A landscape with many valleys, sampled at points; each row gives a point and its height.
A ball rolls from a point to whichever of its 3 nearest points has the largest drop for the distance, and stops where none of them is lower. Distance is the straight distance between rows; heights are no part of it.
q_140 (h 380): +2.62  -3.02  -1.68  -1.19  -6.49  +4.52  +1.06  +6.05  -0.60  +2.49  +0.01  -1.70  +3.06  -3.07  +2.75  +2.35  -1.45  -1.72  -3.15  +1.44  +1.52
q_808 (h 531): +0.34  +3.81  +2.59  +2.99  +2.56  +0.29  -0.42  -1.11  +3.24  +0.71  -2.59  -1.04  -1.74  -5.45  -1.29  -1.49  -4.86  -0.13  -1.43  -5.02  -0.42
q_876 (h 568): +1.67  +2.20  +4.00  -4.15  +2.34  +4.68  +4.93  +2.36  +1.01  +0.14  -0.96  -2.15  +1.65  -1.52  -5.23  +1.28  +0.97  -1.52  -4.82  +0.40  -1.03
q_520 (h 285): -1.30  +3.18  -0.56  +3.08  -0.54  -5.67  +2.12  -0.89  +0.86  -2.22  +0.21  -1.85  +1.05  +0.53  +1.04  -1.27  +0.99  -0.86  +0.32  -0.41  +1.35
q_328 (h 133): +1.63  +0.21  -0.47  -4.46  -4.11  +3.37  +1.54  +1.69  -4.31  +1.20  +0.29  +0.15  -1.86  +0.06  +1.49  +1.99  +1.69  +8.10  -3.03  +1.21  -2.46
q_253 (h 109): +2.12  -1.76  -0.14  +2.03  +0.02  -3.20  -3.56  -2.78  -2.92  +0.46  +0.30  -0.17  -0.20  +2.38  +2.65  +1.52  +2.49  +0.39  +2.96  +2.80  -2.42
q_610 (h 620): +0.40  +1.32  +1.57  +0.82  +4.31  +1.04  +2.42  +2.53  +7.14  +0.98  -2.10  +1.60  +0.35  -4.45  -5.97  -0.94  -4.62  -0.88  -1.98  -4.04  -1.16
q_144 (h 251): -2.55  -0.26  -0.24  +0.14  -3.29  -3.28  +2.59  -1.24  -1.39  -2.79  +3.04  -0.77  +0.00  +2.45  +0.39  +0.75  +1.99  -1.84  +2.56  +1.98  +1.26
q_553 (h 627): +2.17  +1.95  +1.27  -2.41  +5.13  +4.95  +0.39  -0.22  +2.64  -0.05  -1.64  -2.95  +2.33  -0.35  -4.57  +1.80  -1.06  -4.69  -5.51  -2.65  +0.55
q_791 (h 273): +2.25  -3.60  -0.90  -1.56  -0.85  -0.08  -3.89  -3.70  -2.87  -0.70  +4.53  -2.19  -1.95  +1.32  +4.33  +3.17  +5.50  -1.46  +2.34  +4.57  +0.63
q_307 (h 161): -1.69  -0.92  -0.07  +1.69  -1.57  -4.33  +0.80  +2.46  +0.18  -1.29  +1.17  +1.12  +1.77  +0.77  -0.77  -0.46  -1.24  -0.84  +5.21  +2.83  +0.15
q_543 (h 315): -1.36  +3.70  +0.53  +2.74  -2.07  -2.98  +2.48  -1.06  +0.72  -1.86  +0.53  -2.42  +1.42  -0.18  +2.48  -2.59  +0.80  -3.29  -0.63  -0.90  +2.77
q_304 (h 175): +0.67  -0.62  +0.08  -2.15  +1.86  +7.02  -4.45  +2.26  -1.10  +1.21  -2.00  -0.23  +3.44  -0.26  -0.09  +2.59  -3.29  -2.17  -3.81  -1.95  +2.53
q_135 (h 310): +0.40  -1.99  +0.27  -1.03  -2.39  -3.10  +0.65  +1.27  -1.27  -0.98  +1.93  +0.97  -0.46  +1.05  -0.59  +0.93  -1.37  +0.69  +5.19  +3.79  +1.59
q_869 (h 226): +0.71  +0.19  +0.39  -3.18  +2.75  +7.75  -3.78  +0.58  -0.95  +0.97  -2.99  +0.27  +0.68  -0.17  -1.19  +2.25  -3.39  -3.06  -4.89  -1.51  +1.11
q_196 (h 507): +1.97  +2.87  +3.17  +1.37  -1.32  +3.89  +0.03  +0.94  -3.60  -1.22  -3.51  -1.04  +0.41  -1.72  -0.76  +0.29  -2.55  -0.12  -0.36  -3.09  -0.77
q_416 (h 270): +1.44  -2.77  -0.14  +1.51  +2.38  -3.95  -2.69  -2.98  +0.24  -0.82  +3.02  +0.15  -0.59  +4.31  +2.08  +0.02  +5.76  -0.73  +2.02  +3.85  +0.86
q_452 (h 411): +2.18  +2.23  +2.47  -3.20  -0.83  +9.06  +3.46  +1.12  -1.99  +0.32  -2.20  -1.98  -0.19  -0.49  -1.37  -0.04  +0.30  -0.57  -5.04  -0.70  +0.73
q_62 (h 266): +0.61  -1.90  -2.43  +3.59  +4.79  -7.09  -2.16  -2.80  +1.45  +1.91  +1.94  +1.06  +1.12  +3.16  +2.59  -2.81  +5.54  +0.61  +0.48  +1.60  -0.86
q_422 (h 99): +0.33  -0.59  -1.49  +2.93  +1.02  -4.03  -2.71  -3.07  -4.09  -0.03  +0.78  -1.43  -0.13  +2.88  +3.49  +1.20  +2.42  +1.66  +3.21  +1.18  -1.43
q_305 (h 637): +2.27  +2.37  +2.44  -4.17  +2.78  +4.07  +4.03  +2.79  +3.07  -0.40  -1.62  -0.96  +0.62  -1.07  -6.63  +0.43  -0.82  -0.77  -1.70  -0.22  -0.62
q_361 (h 264): +0.56  -0.97  -0.47  -0.06  +0.37  -1.37  -1.81  -0.11  -3.21  +0.44  -0.10  +2.89  -1.07  +2.23  +0.92  +2.92  -1.46  +2.78  +3.85  +1.04  -3.01
q_431 (h 373): -0.65  +1.61  -1.30  -0.56  +5.10  +2.74  -7.11  +0.91  +1.68  +0.62  -2.40  +1.26  +2.19  -0.76  -1.94  +2.30  -6.41  -1.98  -2.30  -2.78  +1.06
q_472 (h 188): -2.07  -0.92  -2.04  -0.79  -1.39  -1.83  -0.15  -5.50  -2.54  -2.55  +4.66  -1.16  -2.37  +3.10  +4.00  -0.34  +6.79  -0.38  +0.79  +0.84  +1.05
q_580 (h 691): +1.70  -0.13  +0.92  -5.71  +0.87  +7.68  +0.32  +3.52  +0.80  +0.57  -3.85  +1.20  +2.76  -0.10  -3.61  -0.85  -1.52  -0.20  -4.78  -0.17  +3.14
q_258 (h 331): +3.24  +0.19  +0.66  +0.09  -4.00  +5.10  -0.89  +3.36  -1.63  +0.95  -2.85  -1.42  +2.05  -2.02  +2.66  +2.37  -2.86  -2.50  -0.72  +0.07  +1.59
q_178 (h 284): -1.53  -4.74  -3.23  -2.96  -3.37  +3.20  -2.17  -4.23  -1.73  -2.03  +4.93  +1.34  -3.18  +1.25  +4.06  -1.92  +6.26  +2.55  +1.29  -0.82  +3.14
q_200 (h 677): +0.75  +1.81  +1.34  +2.61  -1.16  +2.56  -3.10  +0.40  -0.81  -0.85  -2.22  -3.47  +3.35  +0.10  +3.50  -0.41  -2.98  -4.67  -0.81  +0.41  +2.21
q_880 (h 137): +1.11  -1.98  -0.93  -5.72  +2.73  +7.70  -3.52  +3.36  -0.67  +1.68  -3.05  +1.18  +3.98  +0.77  -0.50  +1.37  -3.06  -0.44  -5.05  -1.06  +2.67
q_861 (h 145): -1.61  +2.55  +1.78  +2.50  +2.16  -4.13  +0.19  +1.31  +2.97  +1.83  -2.10  +0.84  -0.59  -2.94  +0.11  -3.67  -5.73  +3.59  +1.87  -2.69  -0.67
q_584 (h 323): +0.01  +0.35  +0.84  +2.20  -3.90  -1.56  +2.28  +1.83  -0.69  -2.04  +1.89  -1.42  +3.44  +1.22  +0.67  +0.39  -0.61  -2.38  +2.03  +1.68  +2.25
q_826 (h 256): -0.10  -0.32  +1.54  +1.44  -4.01  -1.17  +0.76  +1.15  -2.92  -0.95  +0.87  -0.28  +0.63  +0.64  +1.25  +2.30  -1.53  +0.42  +3.77  +1.65  +0.34
q_96 (h 239): +1.01  -0.42  +0.46  +0.81  -5.75  +2.12  +2.17  -0.09  -3.65  -2.19  +1.54  -3.59  +1.27  -0.15  +4.22  +1.50  -0.05  -2.72  +0.78  +0.06  +2.20
q_883 (h 122): +1.63  +0.54  +2.37  -3.78  -2.79  +5.35  +3.67  +2.98  -2.87  -0.39  -1.97  +0.16  -0.17  -0.79  -1.92  +1.15  -0.05  +2.93  -3.69  -0.91  -0.28
q_157 (h 644): -0.90  +0.26  +1.56  +1.46  +4.61  -0.99  +3.76  +1.79  +8.79  +2.65  -0.76  -0.82  -0.60  -5.93  -4.50  +0.27  -3.81  -1.07  -3.21  -2.41  -1.93
q_711 (h 41): +2.65  -0.52  +2.36  -4.47  -0.19  +7.09  +0.97  +4.41  +1.70  -0.82  -3.13  +2.07  +2.43  -1.03  -3.36  +0.00  -3.96  +0.15  -2.93  -0.04  +1.53
q_516 (h 231): -2.95  +0.84  -1.79  +1.44  -0.70  -4.49  +1.22  -4.18  -3.63  -2.53  +3.49  -2.37  -0.99  +2.76  +3.83  -0.17  +5.01  -0.91  +1.14  +0.00  -0.06
q_850 (h 80): -1.67  -1.68  -2.59  +3.81  +3.23  -7.23  -0.42  -1.94  -0.16  +3.00  -0.64  -0.03  -0.21  +0.63  +2.07  -3.99  -0.21  +4.30  +1.26  +0.63  -1.92
q_683 (h 715): +1.71  -0.24  +0.11  -0.40  -1.41  +5.23  -1.10  +4.77  -0.27  +0.60  -2.97  +1.18  +3.59  -0.86  -0.97  +1.38  -3.89  -2.34  -0.11  +0.11  +0.85
q_273 (h 201): +0.30  -2.41  -1.58  +0.79  +1.00  -5.07  -2.62  -0.45  -0.32  -0.57  +1.85  +2.07  +0.59  +2.49  -0.81  +0.42  +1.18  +0.56  +4.17  +3.40  -1.61
q_833 (h 703): -5.85  +1.87  -5.60  +0.78  +0.73  -3.73  +1.71  -3.05  +1.08  -2.62  -1.99  +3.45  -3.76  +1.52  +2.93  -0.98  +5.06  +1.69  -2.70  -2.81  -0.37
q_700 (h 242): -0.80  +1.04  +0.07  +3.14  -2.06  -2.22  +1.22  -2.11  -5.16  -1.90  +1.41  -4.12  -2.10  +2.96  +4.69  +2.35  +2.14  -1.36  +2.76  -0.39  +0.22
q_440 (h 545): -1.28  +0.09  +0.53  -1.87  +1.64  -0.90  +1.09  +0.56  -1.03  -0.01  -1.75  +3.51  -2.78  +0.20  -6.57  +0.37  -2.79  +1.55  +1.86  -0.05  -4.22
q_742 (h 108): -0.16  -4.13  -1.37  -2.35  -4.53  +0.92  +0.35  -0.90  -2.80  +0.49  +6.09  -2.54  -2.77  -0.10  +3.40  +2.62  +3.75  +0.35  +2.25  +2.47  +0.15
q_245 (h 255): -2.85  +1.24  -3.49  +2.72  +2.72  -6.69  +1.57  -4.89  +0.00  +0.41  +1.13  -1.67  -1.77  +3.23  +4.12  -0.76  +6.10  -0.36  -1.75  -0.68  -1.41
q_627 (h 556): -0.34  -1.70  -0.49  -0.98  +3.56  -2.99  -2.08  -0.59  +0.49  +2.46  -0.14  +4.15  -2.98  -0.31  -4.98  -1.66  -1.52  +3.27  +3.10  -0.28  -5.15
q_633 (h 652): -0.85  +1.28  +2.48  +1.69  +4.37  -0.78  +2.91  -1.63  +7.07  +4.22  -0.63  -2.20  -1.49  -6.69  -2.75  -1.00  -4.15  -2.20  -3.55  -4.37  -1.08
q_219 (h 308): +1.79  -1.49  -0.03  -1.16  -5.85  +2.69  +1.08  +4.47  -2.66  +0.33  -0.79  -1.55  +1.55  -1.74  +1.37  +2.90  -1.94  +1.67  +0.69  +3.67  +0.51
q_769 (h 683): +1.91  +1.18  +2.57  -1.98  -2.28  +3.97  +1.34  +3.93  -1.09  -0.12  -4.15  +2.59  +0.71  -0.77  -3.02  +1.74  -2.78  +1.53  +0.45  -0.38  +0.21
q_381 (h 198): +1.92  -1.90  -1.57  -3.45  -6.07  +5.10  +1.78  +5.68  -3.49  +0.96  -1.11  +0.10  -0.04  -0.66  +1.93  +1.52  -1.14  +4.88  -3.46  +1.46  -1.23
q_865 (h 669): +1.71  +1.62  +1.15  +2.75  +0.17  +2.87  -3.57  +2.23  +0.55  -0.52  -3.22  -1.68  +3.32  -0.12  +0.42  +0.30  -4.09  -3.49  -0.75  +0.18  +2.23
q_102 (h 265): +0.21  +0.47  -1.83  -2.55  +3.43  +6.65  -6.10  +0.33  -1.82  +0.42  -3.47  -0.18  +2.94  +0.52  +0.17  +2.54  -3.58  -3.43  -2.87  -3.15  +1.73
q_18 (h 561): -0.77  +0.09  -0.28  +1.39  +2.43  -3.98  -2.35  -2.43  -1.14  +2.08  -0.80  +2.43  -1.23  -0.30  -1.53  -2.69  -2.54  +3.61  +3.08  -1.59  -3.85
q_498 (h 280): +2.67  -2.51  -0.12  +4.88  +4.87  -4.73  -3.97  -1.46  +1.78  +2.58  +0.95  +0.52  -0.43  +2.05  +1.82  -2.77  +4.17  +0.85  +2.53  +2.03  -0.76
q_419 (h 142): -0.80  +1.08  +0.52  +2.17  -0.54  -4.87  -0.73  +1.03  -2.06  -0.61  -0.71  -0.65  +0.82  +0.87  +0.46  -0.26  -1.76  +0.96  +3.89  +1.52  -0.80
q_994 (h 130): +0.79  +3.35  +1.67  -1.43  +1.85  +8.19  -2.59  -1.38  -1.94  +0.64  -4.30  -0.26  +0.40  -1.75  -0.28  +1.00  -2.43  -2.72  -5.22  -2.91  +0.01
q_971 (h 182): -4.00  +1.18  -2.07  +1.06  -3.89  +2.35  +1.77  -3.09  -2.67  -5.35  +0.96  -0.70  -1.17  +2.65  +3.34  -2.22  +5.35  +0.39  -0.20  -3.34  +3.12
q_317 (h 666): -1.18  -0.24  +2.59  -1.11  +4.93  -0.63  +6.00  +4.71  +4.62  +1.49  -0.99  -0.52  -0.56  -2.46  -6.93  -0.15  -1.63  +0.28  -0.47  -1.51  -3.61
q_147 (h 422): +1.19  +2.34  +2.84  -0.07  +0.65  +4.26  -0.13  +1.90  -0.85  +0.11  -3.43  +0.63  -1.08  -1.70  -2.16  -0.17  -3.00  +0.45  -0.07  -2.04  -0.37
q_234 (h 338): +0.27  +3.53  +2.09  +3.08  -0.52  -2.56  +0.73  +1.30  +2.64  -1.85  -0.89  -2.35  +3.26  -0.38  +2.27  -2.14  -2.61  -3.29  +0.37  -0.24  +2.36
q_655 (h 74): -3.13  +1.10  -2.38  +2.78  +2.16  -7.35  -1.56  -2.66  -0.63  +3.17  -1.12  -0.91  -0.76  +0.12  +4.08  -3.12  -0.14  +4.46  +0.75  -1.91  -2.11
q_680 (h 141): +0.98  +0.31  +0.17  +2.13  +4.15  -2.13  -0.92  +0.16  +6.39  +3.46  -2.03  -0.55  +3.09  -4.96  +1.12  -5.27  -6.16  +2.22  -1.78  -4.99  +4.28
q_685 (h 200): +1.33  -3.27  -1.81  -1.15  -2.03  -1.34  -1.79  -0.10  -1.86  +1.09  +1.90  +3.00  -0.46  +1.73  +0.99  +1.91  +0.77  +1.16  +4.88  +3.48  -1.64
q_692 (h 300): -3.82  +0.93  -0.82  -0.65  -2.60  -4.03  +2.29  -1.83  +1.04  -2.94  +2.80  +0.92  +0.19  +2.60  -0.02  -1.51  +2.88  -0.56  +3.08  +1.37  +1.90
q_283 (h 617): +1.55  -1.06  +2.44  -6.66  -1.13  +6.69  +3.60  +4.09  +0.94  +0.58  +1.54  -3.98  +1.48  -0.99  -2.24  -3.03  -0.10  +1.90  -7.16  +0.64  +0.68
q_363 (h 569): -0.98  +2.36  +1.66  +1.06  +0.79  -2.65  -0.72  +3.26  +0.53  -0.59  -0.80  +3.46  +0.68  -0.51  -2.58  -0.92  -3.98  +2.02  +2.89  +0.30  -2.71
q_212 (h 259): -3.02  -0.34  -3.63  +1.19  +3.02  -8.59  +1.06  -3.03  +0.63  +1.96  +0.66  -1.27  -1.71  +2.53  +3.32  -2.10  +4.22  +0.83  -0.93  -0.09  -1.86
q_337 (h 87): -3.03  +2.03  -1.88  +2.74  +0.85  -7.91  +0.44  +0.09  +0.27  +1.70  -1.41  -1.52  +1.37  +0.29  +0.98  -1.70  -1.69  +3.27  +2.27  -0.97  -0.20
q_763 (h 253): -2.03  +0.41  +0.00  +1.55  +0.37  -5.01  +0.22  -1.91  -1.77  -1.27  +2.90  -0.29  -0.17  +2.36  +2.30  +0.77  +3.53  -1.71  +3.54  +0.69  +0.50
q_162 (h 205): +1.34  +2.69  +0.95  +0.00  +0.72  +5.23  -2.20  -0.50  +1.00  -0.04  -4.23  -0.27  +0.70  -1.44  -0.78  +0.51  -4.14  -1.58  -1.95  -2.64  +1.02
q_192 (h 268): +0.56  -1.70  +0.86  +0.65  -5.63  +3.36  +1.49  +0.76  -0.85  -1.03  +1.79  -2.47  +1.80  -1.35  +2.95  +0.37  -1.15  -5.09  -1.07  -0.55  +3.04
q_672 (h 267): -4.96  +1.87  -3.49  +0.74  +0.33  -8.29  +5.98  -0.62  +3.41  +1.93  -0.45  +0.08  -0.49  -1.14  +2.30  -3.11  +2.91  +0.21  -1.75  -1.75  +0.46
q_428 (h 237): +0.24  -2.34  -1.40  -0.16  +0.14  -2.11  -1.19  -5.22  -1.48  -1.54  +3.88  -0.20  -1.30  +3.19  +1.67  -0.55  +7.17  -1.41  +1.70  +2.17  +1.55
q_616 (h 168): -2.87  -3.06  -0.44  -0.98  -6.61  +3.10  +2.72  -3.62  -3.18  -2.03  +5.39  -1.14  -1.39  -0.59  +3.27  -1.54  +3.21  +0.24  +1.06  -0.87  +3.66
q_190 (h 821): +1.91  +0.43  +0.65  -2.01  -0.99  +4.02  +0.65  +6.51  +1.65  -0.64  -3.34  +3.11  +1.24  -1.60  -3.60  +0.23  -4.38  +0.39  +0.51  +1.44  -0.63
q_641 (h 93): -1.02  -0.48  -1.43  +2.66  +1.52  -6.08  -2.86  -1.16  -1.93  +0.92  +0.30  -0.50  +0.44  +2.20  +1.24  +0.13  +0.70  +2.51  +2.69  +0.41  -1.82
q_550 (h 136): -1.58  -2.00  -0.93  -1.93  -3.81  +0.77  +0.19  -3.70  -3.83  -2.60  +4.54  -1.77  -1.79  +2.35  +3.86  +1.42  +5.82  -0.89  +1.65  -0.07  +1.39
q_158 (h 624): +1.84  +1.27  -0.15  -1.07  +7.19  +0.01  -0.05  -1.54  +5.08  +2.48  -1.50  -3.68  +1.47  -3.95  -2.78  +2.72  -1.42  -3.67  -5.81  -4.04  -1.44
q_873 (h 283): -3.35  +2.41  -0.71  +1.31  -2.65  -2.73  +1.82  -3.56  -1.83  -2.79  +1.86  -0.43  -0.61  +2.86  +2.10  -1.45  +4.73  -1.18  +0.60  -0.79  +1.75
q_792 (h 520): -0.42  +2.82  +2.31  +1.20  +0.64  +0.87  +0.15  -1.00  -1.12  -0.19  -2.29  +0.02  -2.61  -2.02  -2.18  -1.34  -3.73  +0.76  -0.38  -3.56  -1.92
q_614 (h 401): +0.55  +1.38  +2.89  -4.17  -1.69  +3.34  +4.64  +2.41  -1.85  +0.20  -1.49  +0.70  -1.25  -0.73  -5.26  +1.41  +0.36  +2.18  -1.24  -0.39  -3.08
q_353 (h 146): +0.28  -3.93  -1.80  -2.26  -8.77  +0.61  +3.31  +1.80  -1.19  -0.01  +5.38  +0.63  -1.30  -0.22  +0.44  +2.74  -0.16  +0.57  -0.02  +2.25  -0.12
q_980 (h 189): -1.18  -1.66  +0.34  -0.50  -6.35  +1.11  +2.94  -0.87  -2.84  -1.96  +5.59  -0.28  -0.58  -0.72  +1.62  +0.21  +1.93  -1.23  +2.59  +1.60  +2.51
q_634 (h 540): -0.01  +3.44  +1.93  +1.79  +3.48  +3.63  -0.85  -1.69  +2.85  +0.61  -2.42  -1.13  -0.60  -3.63  -2.63  -0.07  -5.09  -2.71  -5.34  -4.66  -0.43
q_48 (h 553): +0.69  +2.76  +1.26  +0.63  +5.02  +1.08  -4.27  -0.38  +5.04  +1.88  -0.90  +0.54  +0.38  -4.04  -2.35  -0.99  -5.45  -1.02  -2.98  -3.27  +0.93
q_730 (h 232): +0.33  +0.23  -0.12  +0.93  -3.71  -1.99  -0.10  -1.76  -4.54  -1.30  +2.19  -2.21  -0.47  +2.36  +2.38  +1.01  +0.51  -0.94  +4.39  +1.42  -0.38
q_695 (h 286): +2.23  +1.41  +1.53  +2.03  -5.01  +2.80  +0.84  +1.54  -4.19  +0.06  -1.65  -0.26  +0.70  -1.63  +1.90  +3.20  -1.43  +0.37  +2.18  -0.07  -0.54
q_326 (h 638): -3.99  -0.43  -3.97  +0.43  +2.19  -1.34  -0.66  -2.84  +2.08  -2.98  +0.44  +4.48  -3.13  +3.12  -0.63  -1.45  +6.86  +0.80  -0.58  -0.79  +0.23
q_51 (h 358): -4.88  +0.60  -3.56  +0.91  +0.40  -6.53  +1.32  -1.05  +1.57  -2.33  +1.77  +1.68  -0.59  +3.39  -0.01  -2.41  +3.79  +0.26  -0.24  +0.18  +0.55
q_289 (h 484): -0.05  -2.70  -2.60  +3.08  +3.79  -2.93  -1.62  -4.55  +4.89  -1.87  +1.42  +3.66  -1.94  +3.33  -0.15  -3.19  +7.77  -0.41  -0.98  +2.75  +0.91
q_630 (h 287): -0.88  +0.11  +0.77  +0.48  -1.88  -3.92  +0.99  +3.42  +0.90  -0.84  +1.91  +0.68  +2.30  +2.29  -1.19  +0.17  -1.98  -1.03  +5.67  +3.65  -0.29
q_992 (h 174): +0.60  +1.84  +1.32  -0.12  +5.26  +2.37  -2.26  +1.53  +4.02  -0.21  -1.61  +2.37  +1.42  -2.34  -4.52  -0.07  -5.95  -2.18  -2.32  -3.09  +0.90
q_651 (h 625): -0.10  +1.79  +1.03  +1.05  +1.46  +1.58  +1.92  +3.70  +2.66  -0.92  -3.48  +3.05  -0.79  -2.77  -5.23  -1.21  -4.93  +0.84  +1.77  -0.74  -1.37
q_798 (h 127): +0.49  -3.64  -1.42  -2.47  -4.79  -1.26  +0.94  -0.54  -1.25  +0.40  +5.32  +0.82  -1.22  +0.63  +0.96  +2.31  +1.43  +0.44  +3.33  +3.48  +0.77
q_581 (h 254): +3.18  -3.79  -2.36  -3.17  -3.46  +1.94  -3.33  +0.76  -2.98  +2.08  +2.09  +1.01  -1.90  +0.90  +3.41  +4.44  +1.63  +3.06  +0.05  +4.30  -2.51
q_203 (h 530): -2.23  +1.61  +1.19  +0.62  +0.74  -1.84  +0.89  +0.30  -0.89  +0.81  -2.78  +1.35  -1.95  -2.40  -2.30  -0.17  -3.08  +1.94  +0.70  -2.76  -3.81
q_800 (h 639): -0.08  +2.52  +3.54  +0.83  +2.99  +1.40  +3.08  +0.55  +2.50  +0.20  -2.33  -0.69  -1.38  -3.03  -4.72  +0.73  -0.97  -2.82  -2.17  -2.28  -2.72
q_23 (h 560): +1.23  +1.83  +1.80  +1.86  +0.95  +2.21  -2.92  +2.75  +1.79  -1.41  -3.34  -0.68  +2.43  -2.58  -0.54  +0.13  -5.42  -0.70  -0.31  -0.68  +0.37
q_55 (h 238): +1.68  -1.25  -0.84  -1.51  -5.70  +2.50  +0.14  +2.16  -4.66  +1.55  +0.09  -0.82  -1.14  -0.03  +2.35  +4.29  -0.33  +3.44  +0.34  +1.88  -2.01
q_793 (h 230): +2.53  -1.65  +0.94  -3.91  -1.61  +2.24  +0.44  +0.58  -3.77  +1.32  -1.21  +2.60  -2.27  +0.81  -2.42  +2.42  +0.30  +4.15  -0.25  +2.01  -2.82
q_366 (h 571): -1.40  -1.88  -4.18  +1.57  +3.74  -3.31  -1.79  -4.11  +3.86  +0.25  +0.07  +3.97  -2.70  +2.46  +0.96  -3.47  +8.30  -0.66  -3.42  -0.95  +0.10
q_788 (h 212): -1.18  -1.32  +1.21  +1.65  -4.80  -0.60  +2.22  -1.41  -2.60  -1.62  +3.42  -1.68  +0.07  +0.95  +3.05  +1.34  +1.62  -1.85  +3.26  +0.37  +2.10
q_864 (h 662): -1.67  +0.65  +2.99  -1.81  +4.51  -1.11  +5.45  +3.73  +3.15  +1.10  -1.61  -1.14  +1.75  -2.45  -7.34  +1.08  -0.83  -1.14  -0.83  -1.01  -4.44
q_44 (h 250): +2.44  -2.53  -1.57  -0.84  -4.09  +1.42  -1.97  -1.27  -5.58  +1.62  +1.82  -1.00  -1.72  +0.74  +3.72  +4.76  +1.15  +2.79  +1.29  +2.65  -1.86
q_117 (h 710): +1.26  +1.02  +2.97  -1.58  +3.51  +3.62  +1.47  +2.71  +3.82  -1.30  -2.40  +1.84  +0.08  -1.33  -5.60  -0.60  -3.02  -0.88  -2.18  -1.68  -0.72
q_91 (h 278): -1.45  +2.73  +0.79  +3.54  -0.21  -5.06  -0.62  +3.05  +3.58  -0.12  -0.60  -1.70  +3.80  -1.23  +0.93  -2.86  -3.77  -0.76  +0.76  +0.43  +1.53
q_159 (h 306): +5.82  -4.96  -0.09  +0.55  -0.04  +1.85  -4.70  -2.60  -1.04  +1.67  +1.94  +1.47  -1.81  +1.25  +4.96  +2.65  +3.50  -0.05  +1.46  +6.51  -0.55
q_541 (h 486): +2.31  +0.68  +2.61  -4.84  +0.50  +8.42  +2.34  +1.91  -0.08  +0.84  -1.46  -1.79  +1.63  -0.11  -2.61  -1.20  +0.09  -0.31  -6.11  +0.02  +1.16
q_653 (h 69): -3.30  +2.42  -0.61  +2.41  +1.55  -5.39  +1.20  -1.94  -0.06  +2.47  -1.96  -1.15  -1.16  -2.67  +1.83  -3.83  -2.35  +5.81  +0.39  -4.61  -1.00
q_551 (h 143): +1.29  -3.33  -0.86  -0.66  +0.12  -3.35  -1.81  -1.47  +0.46  +0.30  +3.78  +2.60  +0.62  +2.79  -0.23  +0.10  +2.39  -1.19  +4.45  +4.85  +0.11
q_148 (h 113): -0.56  -2.25  -3.29  -2.39  -1.24  +1.82  -2.00  -3.87  +0.90  -1.21  +3.72  +2.00  -2.38  +2.23  +0.55  -2.04  +7.76  +1.55  +1.45  +1.43  +3.48
q_953 (h 187): -1.48  +3.22  +1.29  +4.77  +0.27  -2.74  -1.01  -0.28  -1.16  -0.79  -2.50  -1.92  -0.41  -0.59  +1.07  -1.07  -3.47  +2.08  +2.38  -1.81  -1.81
q_533 (h 502): -0.64  -3.81  -1.87  -1.34  +1.85  -0.32  -2.12  -2.65  +3.02  -2.03  +3.38  +3.72  -1.45  +3.58  -1.20  -3.19  +7.16  +0.14  +2.30  +4.04  +2.81
q_87 (h 372): +2.38  -4.69  -0.13  -1.06  +0.80  +0.87  -3.14  -3.79  +3.10  -0.19  +4.62  +1.97  -2.68  +1.72  +1.46  -1.73  +6.45  -1.01  +1.70  +4.08  +3.21
q_71 (h 352): +2.78  -3.20  +0.11  +0.06  +2.21  -0.83  -3.95  -0.24  -1.41  +1.35  -0.59  +4.07  -2.20  +1.54  -0.83  +1.86  -0.02  +1.30  +3.74  +4.14  -3.19
q_611 (h 190): -0.17  +2.87  -0.63  +3.52  +1.20  -5.12  +0.03  +1.12  +4.49  +2.47  -2.95  -2.84  +2.84  -3.65  +2.65  -3.86  -3.56  +1.45  +0.26  -2.54  +3.92
q_430 (h 288): -1.30  -1.44  -2.26  +1.09  +1.82  -3.21  -0.51  -4.02  +0.82  -1.15  +2.96  +1.21  -1.52  +4.75  +0.82  -1.42  +7.08  -1.47  +0.41  +1.14  -0.30
q_133 (h 584): +1.28  +2.12  +1.37  +0.61  +5.06  +3.48  +0.82  +0.78  +4.31  +0.77  -0.54  -1.77  +0.61  -2.19  -4.49  +1.01  -2.85  -3.77  -5.91  -1.91  -1.68

Call two points neighbours if one is among the 3 nearest of the other. Go from one point of each pair to the other, from neighbour to neighbour, staying as low as possible. Name the highest point that can't be avoided.
q_328 / q_641: q_44
q_880 / q_55: q_792
q_551 / q_641: q_273
q_55 / q_711: q_769
q_641 / q_680: q_861
q_883 / q_148: q_614
q_551 / q_742: q_685
q_994 / q_992: q_431
